Each row is a point on a landscape with many peaks, with its height.
From any point a climber steps to the highest of the 2 points nearest to it. It stops when none of these is higher. Distance is the straight distance between rows; heights are no part of it.
pota: [111 150 123  96 132 201  98 154 111 143 128 116 105  74  71 157 128  70
 118 107 119 156 134  66 163 142  71 150 161]  h=102
zoron: [148 181 160 124 128 123 136  81 117 110 101 104 126 149 141 117  51 117
 168 134 114  94 162 173 161  74 105  71 164]  h=565
vete: [122 111  93 202 120  87 122 140 107 117 112 114 110 156 102 123 174 109
 124 109 171 156 103 140 120 114 159 149 158]  h=625
megi: [ 89  70 136  30 128 160 102 120 168  96 132 134 157 122 148 145 140 124
 117 155  83 121 102  67 123 220 136  97  86]  h=41
Donuk: [140 147 161 143  96 145 154  96 154 116  86 166 148 182 104 145 119 157
 132  84 179 132 187 127 146  96 123 110 198]  h=452
Vona: [133 160 126 128 147  95 120  81  99 112  79  77 102 151 164 127  66 111
 127 115 104 103 153 164 126 107 123  81 140]  h=511
lafan: [115 139 135  90 152 198  97 144 115 105 156 127 107  77  78 145 112  81
 111 147 127 185 116  67 172 149  82 112 120]  h=110
Zisan: [182  96 122 252 144  73 166 113 125 131 180 140 161 117 168  89 106 130
 197 111 170 153  75 125 106  69 169 138 181]  h=409
turi: [128 115 108 110 118 152 163 120 178 175  87 107 126 130 140 169 128 145
 114  93 127  77 167 119 120 108 124 144 161]  h=721
gasu: [ 95 108 103  37 151 158 104 164 178 151 130  99 125 118 138 157 114 124
 113 142  76  79 117  80 131 211 114 134  79]  h=386
Gat: [169 152 114 157 127 118 153 143 132 152 155 174 139 133 110  97 142 184
 118 118 182 126 150 142 108  86 150 143 159]  h=532
pizan: [ 83 135 140  64 121 151  93 125  87  74  69 139 135 123 110  90 148 103
 143  89  96 109 149 132 129 191  79 132 178]  h=79
Zinuk: [152 144  68 158 125  63 129 152 104 160 148 131 111 163 166 109 141 148
 113 129 146 108 132 158 107 150 155 193  99]  h=340
Dafuf: [115 123 167 147 114 135 100 129  91  63  88 166 134 119  94 117 165  91
 204 153 108 158  84 158 165 118 119 124 109]  h=195
kufog: [120 114  95 114 124 127  89 160  92 104  65 130 120 110  96 147 185  83
 172 128 123 151 105 138 129 146 104 170 143]  h=210
zemaf: [ 98 125 134  86 138 156 109 155 176 150 137 129 125 128 115 171 108 142
  85 143 118 126 119 100 131 208 119 148  50]  h=364
lemob: [129 103  92 210 115  67 111 117  96 103 139 112  98 191 135 109 126 116
 114 100 184 166 123 148 116 125 187 116 164]  h=650
gemi: [ 94 125 124  54 139 125  85 138 117 129 119 146 146 147 139  96 133 140
 116 117 106  84 151 131 135 223 118 168  82]  h=64
kig: [117 158 132 127 148 139 120  88  76 100 159  90 106 112 118 119  72  88
 108 144 120 155 119 119 142  91 125  58 144]  h=725
tasat: [149 128 141 164 106 138 149 126 115 103 115 145 137 109  88 133 178 104
 168 120 155 161 111 139 131  54 126 102 171]  h=717
luve: [139 197  91 200 113  74 117 153 133 184 150 114 119 163 110 130  80 131
 103 138 169 136 132 133 126 126 153 196 116]  h=498
pere: [129 124 100 156 131 127 134 100 115 155 129  70  81 164 137 169 119 105
  81 102 169 165 130 118 108 123 166 100 138]  h=653
luz: [122 121 150 114 128 133 111 114 126 102  81 132 145 114 164 110 138 127
 199 156  70  84 115 181 153 161 132 148  54]  h=246
nofef: [134  89 113 137 112 170 162 108 165 160  85 100 129 126 129 176 183 136
 123  92 145 142 147  99 116 102 135 125 153]  h=775
sefez: [112 117 131  87 117 120 105 116 103  98  88 141 131 123 171 101 144 124
 135 120 105 100 139 169 124 150 130 110 111]  h=260
nokag: [104  74 131  80 114 151 122 145 143 104 110 149 150 106 133 144 196 132
 107 134 113 130 116  76 113 181 110 155 104]  h=51
Tedu: [151 121  81 190 129  73 139 167 103 167 183 135 127 124 141  99 158 125
 117 128 154 138 117 129  81 109 156 203 126]  h=363
pab: [ 89 118 138  79 110 202 119 136 130 118  90 118 121  91  83 159 156  93
 140  83  98 143 146  60 135 163  68 124 176]  h=95
rapu: [128 123 143 192 104 125 118 147 115  93  94 138 133 136  69 157 182  83
 173 135 153 171 113 153 140 101 126 136 153]  h=801
tude: [149  98 132 144 108 138 159 148 175 158 109 154 135 109 132 159 176 164
 143 149 139 131 115 137 117 122 135 179 106]  h=768
remuv: [130 132  84 125 126  83 115 135 131 145 113 120 113 168 176 125 123 148
  93 119 131 100 134 153  98 175 165 162  65]  h=319
suzap: [122 174 143 117 141 143 111 116  87 109 118 119 120 107  99 130  98  90
 141 148 117 147 136 127 158  90 109  97 150]  h=668
roke: [114 164 105 195 124  97 112 153 109 152 157  92  74 161  89 146  97  99
  81 136 168 172 118  99 127 143 146 179 109]  h=513
linab: [147 125 160 154 125 113 143 124 144 122 133 166 142 146 152 114 120 171
 144 137 138 131 121 167 135 126 146 123 103]  h=641
taza: [116 109 160  86 136 166 149  87 142 122 151 114 114 118 150 126 120 128
 104 135  96 118 138  99 121 109 109  55 139]  h=609
Fove: [152 145 127 104 122 129 143 125 177 173 106 135 136 139 115 133  94 170
 128 111 145  94 180 150 136  93 101 132 164]  h=675
tufot: [109  83 153  50 122 158 133 129 145 100 115 152 151 114 159 132 176 123
 136 143  82 115 102  80 118 167 120 106  88]  h=46
rivo: [156 156 115 115 113 120 144 143 183 192 161 151 149 115  92 120 108 186
 110 138 148  80 177 134 124  71 125 167 146]  h=640
nofub: [ 88 136 121  59 142 137  74 144  71 102  77 142 127 135 148  91 139 104
 127 102 105 108 151 129 131 215 103 158 114]  h=71
kiz: [135 133 155 108 122 127 127 133 161 127  93 135 157 121 139 112  97 157
 195 147  70  55 141 195 152 131 118 159  98]  h=259
Bofin: [116 144 139  71 132 165 143 118 113 123 137 125 133 104 114 123 117 130
  96 103 128 109 172 119 113  89  99  81 176]  h=607
deki: [105 128 148 106 152 181 116 155 135 121 185 134 110  88 102 148 115 106
  86 171 132 171 105  69 158 179  91 143  67]  h=120
Bave: [140 113 144 194 102 121 147 116 148 119  75 147 122 173 126 160 166 138
 133  97 190 169 135 150 129 121 169 153 143]  h=395
kipu: [159 129 114 239 139  82 172 110 112 135 180  99 136 135 125  92  99 114
 153 121 159 153  98 124 117  53 151 118 191]  h=438
bofu: [127 117 172 133 131 143  98 121  94  56 130 168 154 107 112 110 164 100
 168 169 108 171  84 156 167 171 125 122  69]  h=181
dak: [166 136 166 156 116 113 151 126 112 111 145 198 166 157  98  90 151 176
 157 105 184 137 166 143 144  94 135 110 176]  h=504
Situl: [134 130 116 102 146 121 150 139 130 179 205 135 118 121 146 120 107 181
  51 115 147 108 157 119  98 102 139 122 125]  h=584
pagop: [ 78  65 160  32 124 156 101 125 191 114 156 158 146 156 162 133 116 165
 100 116  91  86 140  99 122 199 137  86  84]  h=36
kun: [115 107 144  94 142 182 161  90 104 135 174  78 114  94 141 124 141  88
  89 132  94 149 106  74 110 108 123  37 124]  h=635
zoz: [140 127 124 104 135 100 126 122 181 167 119 129 128 133 165 136  81 177
 114 147 105  69 139 174 131 151 135 142  92]  h=287
volem: [ 74 121 168  67 130 184 103 123 122  74  98 146 130 102 104 110 125  87
 133  95 101 147 133  91 140 190  60  99 169]  h=87
basup: [171 146 116 181 140 111 180 122 100 127 185 127 140 109 123 101 106 125
 143 140 143 146 117 134 120  33 139  92 187]  h=466
mufig: [115 121 120  89 147 179 142 156 140 154 166 108 110  92  99 156 151 114
  81 149 103 135 118  50 138 147 114 135  80]  h=129
gurol: [153 130 113 153 151 101 150 124 111 154 202 155 141 124 151  87  97 193
  75 106 179 123 150 124 104  89 153 115 154]  h=559
Ven: [113  79 175  69 119 142 115 119 218 130 147 153 141 150 177 146 103 186
 115 141  82  79 117 152 141 162 144  81  79]  h=32
popa: [140 134 151  95 113 158 157 125 105 104 120 163 149 122 104 103 158 138
 134 100 137 124 180 124 119  56 106  76 205]  h=634
tuza: [134 118 133 152 115 122 124 129 142 108 115 142 135 125 152 135 160 135
 129 147 131 133 107 156 121 147 139 147  73]  h=695
zab: [140 136 150 112 131 121 146 134 188 162 189 170 140 135 131 118  95 209
  77 123 150  97 162 133 131 104 145 124 129]  h=610
Neku: [122 118 163 141 108 125 121 122 149  90  60 143 142 118 137 150 145 129
 204 160  95 114 101 179 147 157 108 147  92]  h=231
Lof: [152 179  97 162 152  94 137 147  83 149 175 100 123 108 100 109  96 113
 109 138 151 128 136 133 114  64 133 128 181]  h=503
rinab: [159 105 102 227 136  67 147 147 108 142 184 156 148 131 159  74 126 140
 166 104 174 150  90 141  91 112 165 186 152]  h=385
vog: [137  98  97 171 138 106 151 101  95 128 146 102 106 149 157 116 133 129
  94  94 161 159 113 126  93 115 160  95 157]  h=732
duva: [166 168 151 157 129  89 146 133 145 145 149 154 153 135 134  95  89 180
 151 152 130 108 140 172 155 121 150 160 104]  h=596
pase: [135 120 139 149 135 151 147 140 154 136 140 104 121  86 129 158 134  96
 144 182  89 147  82 120 142 125 104 149  79]  h=149
sano: [100 108 106  61 124 120 111 168 132 134 132 145 139 130 149 133 180 147
  98 136 120  91 134 102 110 179 132 169  79]  h=58
Puze: [122 160 103 159 136 121 139 141 137 178 134  75  99 143 116 178 102 107
  84 125 154 146 129 113 126 137 137 143 107]  h=579
Sakuf: [110 134  73  62 152 125 121 132 119 166  92  60 101 119 156 148 113  97
  99 109  85  89 139 102 101 151 119 124 127]  h=428
Rofe: [120 148 139 184 140 120 109 106  43  81 188 118 112 131 110  88  99  97
 133 136 127 173 104 149 137  87 150  62 152]  h=662
fetaf: [132 117 104 206  94  90 118 158 101 129 125 133 119 140  46 152 173 101
 150 127 188 175 100 138 137  93 148 174 167]  h=698
zulad: [133 154 139 164 107 131 144 118 166 151  75 145 146 151 100 159 146 142
 131 102 178 139 159 129 132  90 137 146 158]  h=426
vuk: [124 144 122 177 150 104  90 109  78 119 181 103 107 147 130 102  69  91
 105 147 137 169  99 151 126 135 159 100 117]  h=605
raf: [141 115 148 124 107 126 144 126  81  86 116 181 145 109 111 109 189 134
 177 105 143 142 145 139 121  62 113  82 201]  h=666
Nira: [119 136  99 104 140 109 121 106 117 137  69  76 102 138 174 143 105 114
 129 106 114  87 140 158 106 142 115 127 146]  h=463
rabo: [119 148 110 122 157 147 133 101  88 151 151  64  94 119 135 120 100  93
  81 133 114 158 114  93 117  96 136  68 128]  h=674
Ramu: [154 199 171 155 128 119 135 103 102 108 128 123 140 137 104 103  83 123
 164 155 122 125 130 155 172  71 118  90 154]  h=608
fud: [128 167 102 206 151  89 130 138  78 148 192  82 120 117 124 103  68  81
 106 140 142 162  93 134 111  84 141 119 157]  h=547
tuk: [118  76 132 135 103 176 159 130 214 165  82 123 134 123 128 187 179 146
 140 121 120 126 125 106 123 122 121 151 106]  h=837
bitun: [114 100 110  84 117 120 123 120 119 106  73 134 137 125 154 134 185 129
 139 104 116 100 142 133 102 133 120 132 151]  h=248
pafi: [119 122 127 121 143 164 136 146 175 158 147  78  97  96 127 176 126 120
 118 161  93 138 103  86 140 146 112 126  69]  h=138
memer: [130 120 161 131  99 159 136 120 143  75  74 152 144 106 106 164 172 105
 209 162  96 154  94 152 143 105 102 133 136]  h=211
lomur: [132 126 147  84 129 123 112 117 135 113 126 136 138 142 162 102  88 162
 139 143  94  81 135 173 154 153 129 112  88]  h=273
vokur: [113 100  88 106 130 104  84 127  91 101  46 109 121 146 137 135 177  82
 140 113 123 126 123 130 108 160 122 153 126]  h=230
gal: [183 141 179 157  98 132 160 102 171 107 113 204 175 162 110 113 121 189
 168 120 175 133 169 144 164  98 135 112 173]  h=480
Mit: [136 121 105  91 137  82 112 131 154 163 151 126 117 156 186 107  91 189
 107 124 101  77 147 173 115 180 168 155  65]  h=301
nimum: [122 125 160 130 141 145 115 126 129  87 152 135 128  94 134 134 123 119
 139 188 100 169  78 122 140 164 116 119  60]  h=165
dab: [164 168 116 193 125  69 146 152 156 188 190 134 140 137 132 110  96 172
 120 156 139 109 130 142 122 122 141 193 102]  h=546
Telaz: [ 96 115  83  39 155 153  97 146 126 144  90  83 104 124 144 146 132  86
 112 126  68  95 126  67 112 194 100 141 116]  h=406

Where does a climber stop that starts at each point below?
mufig -> kig
gurol -> tuk
pizan -> kig
lomur -> kig
luve -> tuk
Sakuf -> kig

Call two points neighbours if one is among the 2 nearest of the other. Go from one point of each pair to the other, from neighbour to neighbour, staying as high as possible. Name the lowest point that can't be avoided.
tuk and rapu -> luve
kig and rapu -> Bofin
rapu and vog -> vete
